Points, in no order, along strands that fork, close into loops and pass close to each other.
In the rows, zero is written as 100.
Two points are linked if the straight distance between their rows is under 45.3. Some points are linked to none.
Z660: 90 107 97 127 78 81 98 94 83 111 83 81 104 75 144 73 107 92 85 67 84 114 119 96
Z529: 114 66 113 117 106 100 112 121 86 120 94 82 105 120 82 109 83 100 97 80 101 126 55 99
Z628: 70 138 101 80 99 87 99 106 112 81 104 120 106 106 91 111 119 120 111 110 83 78 92 118
Z141: 127 76 130 93 120 66 78 112 88 83 108 70 104 102 98 137 106 102 118 116 106 124 78 120
Z520: 109 108 90 78 103 86 71 85 105 63 108 95 93 86 134 107 113 91 99 121 109 97 141 103
Z384: 100 132 95 71 94 77 93 98 115 84 109 90 89 94 109 124 125 112 103 124 97 109 126 92
Z797: 55 121 99 73 93 122 109 104 104 114 102 132 118 118 95 110 93 106 92 99 87 95 78 118
Z463: 92 88 118 81 107 77 104 111 85 100 104 88 114 112 97 138 107 121 105 112 95 131 58 122
Z721: 123 90 102 101 112 90 69 92 99 76 111 85 88 86 123 112 95 87 107 116 115 101 134 108
Z718: 118 98 111 75 106 94 83 96 106 91 118 95 101 102 79 133 95 105 107 137 111 108 115 112
Z486: 98 108 89 105 114 106 103 96 102 88 104 122 100 96 99 70 103 100 113 97 95 57 110 105
Z85: 63 131 103 108 98 86 89 106 78 69 102 118 103 96 131 83 119 90 109 77 80 68 86 126
Z680: 96 126 101 74 91 74 100 106 110 95 102 83 93 104 105 131 124 116 100 121 93 122 112 95
Z459: 63 155 98 88 77 116 116 89 117 107 85 112 95 92 109 108 120 106 90 89 88 105 115 76
Z677: 130 67 117 93 115 100 91 118 110 90 110 91 113 121 62 121 80 101 115 112 111 106 75 123
Z340: 100 93 81 118 110 99 120 116 99 95 98 113 101 112 78 59 109 110 117 83 96 55 81 98
Z844: 107 128 93 98 111 73 108 114 116 81 100 94 96 99 85 95 133 128 121 108 93 80 106 98
Z332: 107 125 81 95 106 110 96 76 122 70 93 108 95 77 115 71 115 91 102 113 111 67 146 82
Z950: 110 104 104 73 98 94 74 82 97 84 107 77 93 90 131 128 101 86 90 125 109 123 143 92
Z613: 133 109 93 116 100 81 116 112 117 100 98 85 88 91 72 86 118 123 113 99 98 89 109 80
Z473: 73 155 91 89 92 107 121 96 119 102 94 115 93 94 91 98 123 116 102 96 88 86 111 74
Z626: 95 107 100 98 103 103 106 96 97 112 103 103 101 103 103 103 100 100 94 104 101 109 102 100
Z519: 103 97 96 74 105 107 103 111 113 99 107 110 116 115 58 113 90 119 112 121 104 90 85 121
Z638: 88 126 87 99 96 114 98 72 109 88 92 115 99 80 130 75 114 86 82 98 98 80 128 81
Z259: 94 107 83 118 96 109 107 86 98 102 90 115 94 83 116 64 106 92 93 80 99 76 115 84
Z921: 116 63 97 110 96 131 95 96 97 121 101 102 89 113 75 98 72 78 92 89 111 105 95 79
Z836: 138 90 110 112 91 108 102 85 117 114 99 74 87 85 78 108 93 85 87 93 109 131 132 59
Z173: 62 96 104 86 93 111 90 94 81 107 114 121 113 114 130 111 87 83 88 99 94 111 81 131
Z258: 128 69 102 111 106 115 101 107 105 111 105 98 88 114 59 99 78 91 102 92 106 102 91 83
Z196: 95 101 98 113 79 84 87 95 80 106 86 77 104 78 153 89 103 85 84 79 94 124 121 100
Z14: 62 127 96 78 96 142 109 75 108 106 96 139 106 104 110 95 97 82 75 102 101 83 99 100
Z598: 90 60 95 89 101 143 81 93 118 87 103 129 109 111 100 80 60 75 99 113 129 68 105 123
Z88: 69 109 103 97 87 112 126 111 95 138 88 106 108 118 87 123 94 116 85 93 89 130 67 96
Z593: 78 150 95 78 96 111 98 77 118 82 100 117 97 91 110 95 121 102 97 110 94 79 124 87
Z850: 146 92 94 129 98 75 110 113 106 96 93 80 85 89 80 72 117 117 115 87 100 91 111 79
Z609: 74 137 94 71 97 114 112 92 122 104 108 130 104 100 80 109 107 118 97 115 91 85 106 99
Z771: 135 77 109 122 110 82 110 115 95 101 95 77 97 98 83 90 103 112 113 85 101 105 75 94
Z109: 85 123 91 105 84 115 126 91 109 120 90 115 95 90 98 81 110 104 89 79 93 91 109 67
Z649: 55 142 105 85 92 117 106 99 98 87 102 139 109 108 104 92 105 96 103 87 82 64 85 115
Z18: 77 134 94 96 83 96 106 101 104 108 94 98 95 93 124 107 119 106 95 93 89 116 111 90
Z733: 109 119 92 92 101 117 104 81 111 100 104 103 91 91 98 103 105 103 90 119 108 102 128 79
Z581: 116 104 99 104 76 88 107 99 99 107 82 68 100 79 117 91 114 100 93 86 93 127 137 79
Z475: 114 107 99 104 98 101 117 105 105 118 102 92 94 104 76 109 99 116 96 104 101 117 98 80
Z738: 117 55 100 102 108 107 80 123 114 85 107 110 109 127 78 87 69 93 119 110 121 68 83 133
Z596: 72 121 83 85 97 128 126 104 119 117 97 130 99 117 57 85 100 115 100 94 91 68 89 84
Z244: 119 96 97 100 119 78 84 102 103 78 110 99 97 98 103 99 107 104 120 120 107 84 106 124
Z747: 136 77 100 110 125 90 92 112 105 77 104 103 96 104 77 86 96 107 127 116 105 70 100 121
Z868: 89 102 107 100 97 90 113 110 86 118 99 91 106 108 105 120 101 113 94 97 95 133 71 106
Z281: 71 139 99 103 101 85 93 105 94 67 103 117 101 92 123 82 127 100 114 87 85 63 104 115
Z723: 125 80 89 123 110 101 103 100 100 95 99 107 87 92 91 71 90 98 112 94 105 78 112 91
Z139: 115 60 97 105 97 143 90 78 103 113 99 109 86 109 74 92 66 68 87 91 114 108 100 72
Z424: 112 83 93 126 91 111 97 85 90 110 89 96 92 78 114 75 86 84 90 84 104 98 121 81
Z946: 94 118 85 87 106 129 110 73 122 97 99 129 91 98 84 82 105 99 93 117 104 66 124 79
Z998: 70 128 103 90 92 89 107 107 97 105 101 104 103 104 106 124 119 112 97 107 85 114 87 108
Z590: 111 87 107 119 105 82 96 107 83 101 99 85 101 97 115 100 102 98 106 93 100 108 86 112
Z695: 108 100 84 93 103 127 113 81 124 103 102 124 91 100 64 75 97 103 101 110 106 69 114 73
Z917: 96 96 101 105 85 90 90 85 81 109 93 78 101 83 145 106 95 81 79 89 103 135 123 93
Z793: 101 114 108 78 103 69 100 108 105 96 102 81 94 106 96 136 121 121 103 123 98 128 95 105
Z524: 132 92 87 111 111 102 87 84 111 76 97 95 84 78 104 77 95 90 106 108 113 81 141 90
Z554: 106 86 94 120 83 119 111 80 91 128 92 96 92 84 103 84 92 84 81 85 101 110 115 66
Z880: 108 130 88 92 88 88 104 94 113 88 97 88 93 83 116 91 125 105 101 99 98 102 138 82
Z504: 109 69 104 132 87 95 114 109 80 133 90 85 100 105 95 91 87 94 94 67 95 118 75 86
Z807: 83 107 101 73 104 102 71 80 101 71 116 122 100 93 131 111 107 84 102 129 101 81 118 127
Z278: 98 127 85 97 103 109 90 74 111 69 95 110 96 78 130 75 118 87 95 101 101 72 138 89
Z783: 57 105 97 117 99 109 104 118 82 101 99 123 115 117 125 72 101 88 98 64 81 74 63 120
Z454: 147 79 96 136 110 71 98 112 97 84 94 77 90 83 99 75 104 104 115 85 102 90 113 95
Z170: 66 133 107 108 99 83 106 115 90 90 95 112 108 105 117 92 121 111 112 82 79 86 79 116
Z704: 116 109 92 80 103 67 73 100 102 60 106 85 87 87 129 107 125 98 115 122 101 92 144 103
Z371: 124 99 88 131 87 79 110 106 103 96 87 78 95 81 108 64 116 108 103 78 94 89 126 85
Z895: 73 151 90 66 87 108 97 83 123 80 97 112 98 92 110 110 129 104 95 114 95 92 132 84
Z532: 57 108 94 105 80 131 120 99 85 134 94 123 101 107 122 84 90 92 77 71 91 104 78 91
Z453: 100 82 96 96 109 104 105 122 96 100 104 103 114 121 82 98 93 111 112 106 104 94 69 123
Z46: 121 73 100 108 120 98 94 114 99 79 109 102 100 109 84 85 85 98 122 110 108 80 94 128
Z157: 152 72 110 134 97 85 102 105 100 110 94 79 86 94 63 89 99 100 109 77 101 114 98 73
Z573: 143 102 108 101 95 103 111 96 118 116 106 77 88 94 65 118 99 105 92 106 110 127 125 60
Z940: 115 73 107 121 111 93 72 92 83 94 100 76 96 73 136 107 75 70 94 89 115 118 122 100
Z541: 116 62 98 130 121 86 95 120 78 89 95 89 102 111 112 82 89 98 114 85 101 92 71 123
Z693: 96 116 104 64 93 112 94 74 108 109 114 94 96 99 103 139 94 97 78 132 108 128 123 88
Z972: 119 88 95 90 111 113 95 100 115 94 112 114 97 110 68 95 81 103 112 122 106 80 106 107
Z403: 92 82 103 126 78 103 122 105 78 141 85 93 102 100 103 88 91 100 84 68 91 120 82 83
Z753: 96 85 108 82 110 89 90 110 98 94 108 100 119 118 93 124 95 107 110 119 103 107 72 136
Z443: 61 131 98 84 98 115 100 97 106 78 107 141 112 108 100 79 104 95 109 87 91 49 89 125
Z29: 80 118 103 116 77 98 121 102 88 136 90 89 103 96 119 105 105 107 85 79 87 133 93 89
Z385: 111 94 81 116 107 103 117 112 107 102 99 113 90 109 64 62 103 111 118 89 96 58 89 87
Z676: 121 93 108 117 92 65 92 111 86 98 89 63 102 88 125 102 115 102 103 86 97 120 108 102
Z113: 83 133 89 100 95 111 119 91 116 110 92 110 95 93 95 87 112 107 96 94 95 88 115 75
Z462: 119 79 116 111 99 124 93 79 100 122 104 84 92 89 90 123 76 68 81 95 114 130 117 71
Z492: 104 55 114 101 116 108 81 117 93 99 107 91 111 126 94 111 68 85 108 104 115 108 75 132
Z777: 105 96 109 111 82 111 107 88 92 133 97 83 96 94 104 116 87 86 80 91 104 136 111 74
Z28: 64 125 99 91 100 97 111 113 98 105 100 116 110 111 94 115 113 117 104 97 83 103 71 115
Z872: 108 97 96 109 122 79 121 123 102 83 97 96 105 108 82 84 119 131 126 93 93 76 61 114
Z167: 130 67 99 129 115 95 92 110 93 95 103 95 88 99 88 83 84 90 113 91 106 91 99 98
Z651: 123 93 105 119 74 94 109 94 99 118 82 66 97 78 111 84 104 93 84 76 98 125 136 74
Z562: 137 79 133 105 119 71 77 112 96 86 101 56 98 97 102 136 107 97 110 106 107 128 96 105
Z491: 100 91 109 120 105 74 117 116 84 103 90 81 106 100 105 98 113 121 108 87 94 116 63 105
Z363: 78 100 114 104 97 86 106 108 73 114 99 88 106 111 129 116 104 99 92 93 91 133 71 115
Z885: 133 99 117 98 102 66 88 110 100 91 102 56 93 96 106 128 115 102 108 112 106 130 112 96
Z452: 134 104 101 112 87 100 118 103 114 122 100 82 86 92 65 108 103 113 95 102 103 117 117 65
Z86: 80 114 88 106 100 114 118 102 103 111 96 123 101 107 91 79 100 103 105 89 87 77 89 98
Z789: 94 118 85 102 113 104 102 91 115 76 104 129 99 93 95 67 109 101 118 96 98 42 114 105
Z672: 55 111 99 79 88 117 115 121 99 124 99 120 119 128 88 115 91 111 91 98 90 110 64 120
Z446: 65 97 91 128 90 104 117 116 76 122 87 110 104 104 125 72 100 91 90 58 84 92 68 101
Z980: 107 90 111 102 114 86 92 107 86 101 102 92 103 103 105 111 95 98 106 109 104 107 89 119
Z903: 106 110 95 81 101 100 82 80 110 78 107 91 93 84 125 114 111 91 96 122 111 106 141 96
Z471: 130 95 120 104 98 62 97 114 93 94 93 56 103 92 109 115 115 108 108 100 103 131 104 95
Z734: 97 111 104 63 98 105 82 77 109 95 116 102 99 97 106 140 101 94 87 137 109 117 128 106
Z151: 119 116 95 69 102 66 83 104 107 72 110 87 90 93 116 116 126 108 114 127 104 104 138 100
Z715: 56 134 102 98 92 113 109 109 93 96 102 130 108 108 114 89 106 98 100 77 82 75 83 115
Z48: 121 65 100 120 122 88 104 123 90 84 93 93 105 117 95 79 100 110 123 86 100 85 64 120
Z506: 122 98 94 130 103 70 100 111 90 92 93 83 98 85 115 72 114 106 113 85 94 89 114 98
Z103: 103 74 115 91 119 69 73 109 85 72 112 97 105 106 118 120 100 98 121 125 100 96 86 143
Z155: 121 62 112 131 99 99 99 114 77 125 93 80 100 103 98 98 82 81 92 74 103 121 78 92
Z366: 99 71 96 130 110 91 99 123 74 96 91 96 107 110 121 75 91 92 109 78 99 90 73 125
Z246: 83 97 107 93 106 80 92 107 78 98 108 98 107 112 124 122 110 103 100 107 92 118 71 126
Z675: 84 96 104 108 104 77 114 116 79 100 95 93 112 107 113 106 118 122 111 85 90 118 51 116
Z851: 96 92 96 85 104 107 105 110 107 102 109 114 110 119 78 99 89 110 109 111 107 89 84 121
Z497: 70 117 100 99 97 92 127 118 93 113 87 104 112 117 89 117 111 126 103 92 82 114 58 110
Z684: 89 107 87 94 99 121 117 94 109 119 102 121 95 109 84 83 92 103 94 97 100 84 96 87
Z683: 120 111 99 104 112 66 102 116 108 78 101 80 96 98 91 102 132 130 120 111 99 94 99 101
Z925: 143 77 114 125 93 93 105 100 108 121 98 80 83 95 63 103 91 95 97 79 101 124 111 67
Z461: 83 113 84 106 98 129 114 81 107 108 90 129 96 93 101 59 103 92 90 82 100 63 107 75
Z39: 96 126 92 92 75 93 108 93 103 105 91 81 95 87 125 96 119 100 90 93 96 121 132 80
Z727: 78 128 96 116 68 98 108 95 91 116 78 88 103 75 141 77 117 93 83 65 81 116 124 88
Z671: 131 63 101 115 120 113 87 100 104 89 106 100 88 102 80 93 71 80 111 100 115 92 114 98
Z41: 72 131 88 78 96 125 120 102 123 110 99 134 107 108 69 97 100 119 98 104 87 74 95 95
Z818: 106 79 115 95 110 102 66 84 89 89 113 89 97 92 128 123 80 74 96 120 115 115 118 117
Z555: 100 80 86 106 111 129 96 82 97 94 98 122 91 96 108 74 78 80 97 99 111 75 113 99
Z195: 80 106 110 110 85 63 97 111 78 95 90 78 105 96 144 112 126 109 96 88 83 127 82 111
Z297: 94 58 116 91 107 101 77 114 84 101 111 93 119 121 107 125 67 81 106 108 113 117 71 138
Z348: 80 105 119 79 96 78 97 105 87 108 101 90 106 113 107 151 107 115 92 115 90 142 70 115
Z235: 138 93 107 112 84 99 104 92 109 111 92 67 92 85 94 96 98 90 88 91 104 127 141 69
Z44: 97 72 108 100 112 105 65 81 83 85 106 90 96 82 141 117 71 66 91 111 115 115 121 116
Z169: 82 118 86 112 86 120 126 90 106 118 88 121 91 91 93 61 107 97 91 74 94 69 101 70
Z989: 120 106 98 110 94 93 106 101 106 103 95 83 90 90 102 90 110 104 98 98 102 102 119 81
Z664: 126 102 101 84 105 118 82 72 117 82 99 87 89 87 105 110 96 82 87 130 121 108 148 75
Z233: 123 90 111 79 113 101 92 99 111 103 116 93 103 107 66 132 85 103 102 128 110 115 103 104
Z254: 48 140 103 101 86 115 115 106 93 110 93 129 104 107 114 94 106 103 94 78 78 95 79 97
Z986: 73 95 96 86 90 127 112 116 100 129 105 112 112 133 89 106 75 100 86 97 101 109 71 114
Z886: 97 142 86 94 104 80 117 112 125 86 93 101 96 98 75 99 133 133 122 107 91 80 108 90
Z527: 75 122 90 115 89 106 103 89 94 100 93 110 104 81 133 76 110 89 85 74 93 84 108 92
Z893: 90 64 96 102 95 130 94 107 97 119 104 107 108 131 91 89 64 91 92 88 109 91 83 114
Z457: 109 90 113 93 97 132 94 72 104 119 108 88 96 92 96 128 75 73 79 113 115 131 122 75
Z329: 109 109 111 97 99 83 116 113 103 112 94 81 99 107 82 131 112 131 101 108 96 127 80 90
Z97: 125 63 98 98 106 114 97 120 122 93 107 108 106 127 54 89 77 107 115 108 113 74 79 121
Z977: 80 113 104 58 94 105 94 95 112 105 117 119 117 107 83 137 96 116 98 134 103 104 98 123
Z428: 63 104 91 98 88 140 114 83 89 125 96 126 107 107 124 85 84 83 72 82 96 101 91 94
Z674: 109 79 125 87 108 102 94 109 95 118 110 77 111 113 80 142 84 98 96 112 104 137 74 107
Z361: 97 105 108 93 87 105 85 76 88 108 95 81 99 90 143 120 95 78 73 102 112 136 129 86
Z580: 107 99 74 109 99 114 117 99 107 103 97 119 84 99 67 61 105 108 109 88 95 59 103 68
Z814: 112 103 119 88 104 66 101 116 99 98 94 66 99 102 90 138 124 132 107 112 99 135 82 94
Z901: 137 63 107 113 126 113 79 88 111 80 107 96 83 87 87 98 74 72 106 109 118 98 126 97
Z266: 113 77 98 109 121 81 112 125 95 81 97 95 110 115 87 82 110 128 128 94 100 84 53 123
Z805: 69 95 87 127 99 109 102 113 76 108 92 120 106 105 134 61 89 81 95 61 89 74 78 116
Z243: 75 141 97 82 99 102 102 98 113 95 108 120 102 99 98 104 118 114 102 106 87 84 100 106
Z659: 71 114 95 83 101 114 105 107 113 93 108 134 114 110 85 86 99 104 111 101 95 63 87 125
Z50: 67 112 92 100 101 121 91 91 92 83 105 130 106 96 133 76 100 84 98 84 89 70 100 117
Z655: 75 105 99 107 82 111 131 110 91 141 88 103 99 112 92 103 95 113 87 87 88 126 70 83
Z615: 85 84 85 117 102 116 107 103 89 103 96 122 96 104 109 63 86 86 101 78 96 68 92 100
Z859: 66 148 95 95 69 104 120 99 112 117 83 98 96 89 115 104 121 112 90 85 84 120 115 74
Z666: 119 76 105 104 119 93 67 95 88 77 110 87 94 89 119 107 81 81 113 111 116 101 121 120
Z827: 86 105 103 116 83 72 91 104 78 105 92 79 99 88 146 101 115 93 90 79 90 129 100 109
Z184: 100 97 93 100 95 111 75 65 96 87 88 87 95 73 149 100 91 67 72 112 118 115 141 85
Z135: 86 119 90 93 98 125 100 65 109 98 94 120 101 86 124 86 105 81 77 104 104 86 120 84
Z985: 75 121 110 105 72 89 119 106 91 130 83 82 103 94 118 119 118 114 89 86 87 150 92 88
Z293: 97 73 119 81 106 91 87 111 90 102 112 98 115 119 97 129 84 95 102 120 107 118 73 136
Z744: 88 108 105 62 95 101 84 87 105 100 123 111 106 103 103 138 96 100 95 135 102 111 113 118
Z326: 100 81 96 118 101 107 104 108 81 114 100 103 99 106 107 86 85 88 96 84 103 101 91 100
Z601: 82 127 99 88 106 82 103 110 105 81 103 114 108 108 89 102 120 115 121 108 88 77 80 119
Z829: 125 92 94 97 111 120 91 68 109 88 101 103 93 86 100 97 88 79 92 119 121 95 136 86
Z419: 77 107 90 81 98 109 107 113 118 99 108 127 121 119 76 97 92 111 109 106 96 77 79 122
Z336: 104 86 98 94 105 125 105 93 104 120 110 110 96 107 83 106 80 93 90 106 109 104 102 92
Z848: 66 98 101 107 106 95 95 117 84 86 102 116 117 117 125 76 104 93 111 75 88 73 61 136
Z317: 123 102 106 96 108 77 85 107 101 87 109 77 93 99 101 120 112 106 110 119 107 109 112 105
Z478: 121 82 119 99 118 82 92 111 90 98 106 79 105 109 96 122 96 105 108 113 102 120 79 115
Z408: 68 123 96 65 88 135 109 85 111 123 107 127 108 108 87 121 87 105 82 118 95 114 98 100
Z981: 89 115 99 127 88 71 112 115 90 100 83 88 106 89 125 79 124 107 105 70 83 99 95 106
Z368: 91 99 80 85 98 125 116 106 117 113 108 121 97 115 56 92 91 117 101 106 96 77 89 92
Z327: 118 70 111 122 123 96 66 98 81 82 106 84 90 86 124 102 69 68 103 103 116 106 118 118
Z853: 142 64 102 136 106 83 108 118 92 105 89 85 93 101 74 77 98 106 111 78 99 102 83 84
Z564: 77 126 91 110 75 104 106 87 100 109 85 102 100 78 141 78 112 89 83 71 92 100 118 82
Z181: 112 89 104 91 116 69 73 103 96 64 111 100 104 101 111 110 109 107 123 128 104 84 103 138
Z171: 124 90 101 85 114 103 104 114 118 99 108 104 104 116 46 114 90 118 107 118 103 98 85 102
Z306: 124 71 95 124 101 115 94 89 92 104 96 97 86 90 97 86 77 78 97 89 109 98 114 85
Z973: 119 89 91 97 104 132 101 77 124 95 105 119 91 98 67 83 88 96 98 115 113 79 121 77
Z405: 112 94 85 112 112 100 101 97 99 92 103 115 91 92 97 66 101 99 112 95 103 66 110 98
Z949: 137 85 109 105 100 112 104 98 113 122 111 89 87 110 45 122 83 93 96 101 106 121 105 67
Z665: 101 124 94 116 86 68 110 114 96 95 86 80 101 84 118 81 133 112 111 79 86 102 114 94
Z485: 76 104 120 88 94 90 102 98 78 122 106 83 105 113 114 148 97 101 82 109 99 147 78 107
Z264: 81 141 96 73 89 89 93 95 112 84 110 103 91 94 115 116 126 105 97 117 92 100 126 90
Z855: 91 57 99 107 92 130 95 113 90 128 105 98 104 134 91 102 63 86 87 88 113 106 75 104
Z76: 106 71 111 113 108 106 68 84 79 96 100 85 96 80 136 111 71 62 82 97 117 123 122 97
Z599: 126 78 121 123 107 73 116 114 84 105 89 68 100 94 103 102 112 116 108 84 98 124 72 102
Z545: 69 107 98 87 96 108 118 113 97 125 96 112 108 123 79 123 95 123 94 100 87 118 56 109
Z377: 133 82 107 118 120 72 110 117 98 85 99 83 100 98 89 92 114 118 124 98 102 95 77 110
Z817: 86 135 88 80 103 123 105 75 124 92 103 122 97 91 96 86 113 102 98 114 101 71 122 90
Z56: 89 111 111 95 93 93 111 103 90 127 99 86 103 105 107 129 102 109 90 104 99 137 88 98
Z963: 116 66 120 89 119 74 73 112 87 76 110 85 104 108 105 126 97 96 121 123 106 109 78 141
Z106: 69 150 107 82 97 81 96 109 107 62 108 121 100 99 103 108 129 114 112 100 78 65 97 111
Z413: 92 109 101 76 97 123 108 90 109 124 109 112 101 107 82 119 82 101 84 119 104 114 105 94
Z892: 118 99 102 94 96 115 93 68 110 104 97 84 95 85 114 114 93 79 78 118 119 121 144 73
Z679: 51 123 106 94 90 118 88 95 80 99 109 130 108 102 143 100 100 82 83 85 80 94 83 123
Z145: 139 76 95 120 116 102 81 87 109 77 102 92 78 82 94 85 87 85 107 105 116 87 135 83
Z242: 108 63 108 111 99 116 106 116 88 127 101 90 102 124 80 112 72 91 92 84 107 120 68 94
Z942: 120 65 93 127 123 106 71 94 91 72 100 100 84 78 123 74 66 73 107 102 115 81 120 115
Z967: 92 108 114 104 81 79 108 107 85 123 92 70 102 97 121 127 110 106 89 97 99 148 96 93
Z620: 117 92 106 81 117 98 69 84 105 75 117 97 95 92 108 118 94 92 109 131 112 99 130 115
Z67: 120 61 114 99 117 101 91 118 100 96 105 92 114 124 81 111 77 96 114 106 111 104 73 126
Z648: 96 102 101 88 101 114 91 75 94 101 106 101 101 94 124 111 92 87 83 117 112 116 122 97
Z380: 106 87 114 82 107 98 66 73 94 85 114 82 92 88 127 136 91 78 94 126 115 125 131 103
Z222: 122 108 90 108 103 92 121 115 119 104 97 98 87 104 50 91 115 132 112 108 97 86 93 78
Z440: 75 77 95 87 85 128 103 115 104 123 105 118 116 137 87 96 74 100 89 95 106 91 71 121
Z308: 57 124 99 106 88 113 122 107 90 127 90 119 101 104 112 92 101 97 89 73 84 101 75 98
Z17: 137 91 96 111 126 82 88 110 104 72 109 95 92 96 92 92 104 109 122 118 108 79 110 113
Z247: 120 106 95 96 112 92 105 109 112 93 106 99 100 104 71 100 107 121 115 115 99 83 99 104
Z279: 138 110 86 98 100 115 104 79 127 92 100 97 83 87 74 91 104 102 97 119 113 91 141 63
Z514: 113 84 109 81 116 85 101 114 102 86 106 99 118 113 76 123 101 123 119 119 102 103 66 133
Z144: 122 110 91 111 81 101 114 91 110 110 85 88 91 81 94 78 115 105 92 89 100 100 135 67
Z356: 113 89 106 129 96 75 98 111 78 107 92 75 105 91 124 91 104 98 98 81 96 117 94 103
Z752: 53 138 103 76 91 113 108 106 106 103 102 131 111 114 90 114 106 114 102 99 82 91 78 115
Z331: 98 104 89 106 81 123 119 81 103 129 93 104 91 90 94 84 101 99 82 90 102 102 114 66
Z994: 76 102 94 119 94 102 110 110 81 111 95 109 106 101 126 80 103 97 93 75 91 101 79 107
Z543: 127 61 114 115 102 130 90 78 106 114 102 92 85 94 78 109 74 63 82 93 115 125 119 62
Z465: 105 104 99 94 91 115 89 68 97 104 90 85 98 83 133 112 93 75 70 109 117 132 140 72
Z322: 94 95 97 87 114 88 79 102 106 63 115 130 112 102 104 90 104 94 126 118 98 57 101 145
Z650: 120 61 105 107 105 138 86 78 108 99 101 102 88 97 77 101 67 62 89 105 120 105 117 74
Z367: 100 120 88 99 102 103 129 110 117 117 92 113 93 106 54 96 110 133 107 101 89 88 92 76
Z616: 71 128 92 84 99 131 102 69 110 98 94 129 105 95 116 90 101 86 79 104 100 84 112 93
Z639: 99 109 107 84 91 126 101 73 101 121 105 92 98 99 104 133 84 85 70 118 112 132 122 75
Z819: 100 98 93 136 79 78 104 102 84 110 79 80 104 73 136 60 105 97 92 57 85 98 116 94
Z202: 125 85 94 99 112 125 94 79 112 90 102 107 89 93 79 92 84 84 99 115 117 88 128 83
Z140: 90 100 106 57 94 95 86 109 116 96 116 126 126 107 76 136 87 112 105 132 110 98 82 135
Z415: 100 116 101 71 107 66 87 105 113 73 113 102 100 100 90 121 123 124 113 135 92 88 100 121
Z754: 130 85 101 123 100 99 102 97 99 106 97 88 91 88 93 93 96 95 97 93 109 104 115 78
Z187: 78 102 97 91 100 136 85 60 96 102 98 123 105 95 136 102 85 66 67 114 112 106 112 97
Z767: 63 111 103 105 104 85 92 117 78 72 103 121 116 110 125 81 112 95 116 80 82 62 66 138
Z716: 133 100 86 123 83 93 108 97 109 102 86 81 87 75 96 63 113 101 98 82 95 90 142 71
Z125: 121 74 115 78 113 94 88 119 113 88 109 97 121 120 63 124 86 119 116 122 111 102 66 134
Z550: 125 86 107 88 106 114 100 102 115 108 113 105 103 116 49 123 77 107 102 116 108 102 97 99
Z902: 100 112 101 108 95 96 126 114 103 123 90 92 100 104 74 107 109 126 97 99 98 120 83 86
Z432: 110 96 97 101 90 115 123 105 106 128 102 103 89 108 64 103 91 110 90 97 99 107 93 74
Z358: 113 105 101 101 114 63 97 112 97 77 101 86 97 101 103 105 128 122 120 109 93 97 85 115
Z713: 76 99 113 110 90 75 104 111 76 109 87 82 105 103 133 118 118 107 93 86 87 140 69 110
Z763: 127 59 123 121 112 93 102 116 87 112 100 77 105 111 91 111 82 92 102 82 106 119 69 99
Z812: 102 113 89 98 94 115 127 107 113 127 96 110 90 103 56 94 99 122 95 98 92 94 98 70
Z863: 127 107 80 105 110 101 85 79 115 72 97 101 88 77 113 69 110 95 108 114 114 70 145 84
Z804: 109 67 97 99 111 111 83 112 104 88 107 115 110 115 88 86 77 92 118 110 113 74 95 132
Z238: 138 76 105 120 94 111 105 89 110 127 104 88 84 99 58 104 89 87 93 85 108 121 104 56
Z225: 115 94 105 70 109 100 75 86 108 83 119 107 104 97 92 128 90 99 110 143 115 98 125 117
Z861: 103 107 101 65 109 78 87 107 118 82 114 113 112 103 73 119 111 122 120 140 102 85 97 128
Z537: 106 107 95 106 102 89 85 100 93 87 104 93 95 88 124 99 109 99 98 104 101 103 119 108
Z937: 109 129 89 104 89 76 111 110 112 91 92 82 96 84 105 86 130 117 111 93 91 100 125 84
Z19: 70 103 94 90 95 134 100 74 91 113 95 122 103 103 129 95 85 76 72 101 104 104 101 99
Z218: 76 109 106 86 96 83 92 105 91 100 107 106 102 107 116 123 108 108 97 113 90 118 81 122
Z631: 91 153 91 97 90 89 119 106 128 97 90 101 95 93 89 90 131 125 117 94 85 87 119 71
Z607: 90 114 96 99 115 81 111 115 103 82 104 106 108 107 89 97 121 126 122 100 89 82 76 117
Z489: 91 87 113 89 115 81 105 115 88 97 99 90 113 115 102 117 108 125 113 100 93 121 49 126
Z761: 120 82 108 111 119 66 94 113 91 79 103 85 103 102 100 98 113 113 120 104 104 96 82 124
Z711: 85 108 98 111 99 94 130 118 99 115 87 97 104 109 84 107 111 128 105 92 88 113 68 93
Z722: 100 60 114 94 109 122 76 94 89 103 107 102 108 108 110 114 62 68 97 111 117 109 101 125
Z784: 82 104 89 109 103 106 117 116 103 105 94 119 104 116 82 66 103 107 111 77 87 63 77 99
Z25: 123 65 98 101 104 113 98 117 113 102 104 106 95 125 45 95 78 102 105 96 109 86 80 98
Z190: 58 124 97 68 90 139 108 80 106 117 99 135 110 107 109 107 93 92 78 105 96 102 97 103
Z748: 98 103 103 60 98 88 85 104 120 86 121 120 118 102 72 132 101 117 115 142 109 88 91 135
Z874: 72 145 99 88 104 91 97 96 110 66 108 125 102 96 102 90 123 106 119 99 84 52 104 115
Z188: 98 102 92 137 90 75 111 113 81 103 81 87 104 84 125 64 115 105 102 64 83 91 100 103
Z910: 81 102 99 120 80 102 124 107 85 137 87 100 100 102 109 97 99 103 87 79 90 125 80 91
Z20: 96 98 93 94 102 124 79 60 95 88 91 107 102 87 139 98 89 68 69 120 116 104 132 92
Z271: 87 95 97 122 106 82 100 114 77 98 94 100 106 102 129 80 104 95 105 79 93 91 80 118

A tip is a point with one link. Name the tips that can be reached along the links from each point below, in the order of the rows.
Z819 => Z453, Z949
Z141 => Z317, Z415
Z616 => Z789, Z336
Z266 => Z580

A piece is all that can be reached along the links. How many separate loops has the piece of each point below (a circle has one, a figure eight two, a Y none), and how many tips (points with one link)?
Z848 => loops 1, tips 1
Z465 => loops 10, tips 2
Z514 => loops 1, tips 0
Z963 => loops 1, tips 2
Z278 => loops 0, tips 2

Name the points in between on the shortest way along the links from the first point to the second, in order.
Z711, Z967 => Z497 Z545 Z88 Z655 Z910 Z29 Z985
Z368, Z607 => Z596 Z41 Z609 Z243 Z628 Z601
Z650, Z861 => Z543 Z462 Z457 Z639 Z693 Z734 Z744 Z977 Z140 Z748
Z675, Z672 => Z489 Z463 Z348 Z485 Z56 Z967 Z985 Z29 Z910 Z655 Z88 Z545
Z541, Z874 => Z48 Z266 Z872 Z607 Z601 Z628 Z106
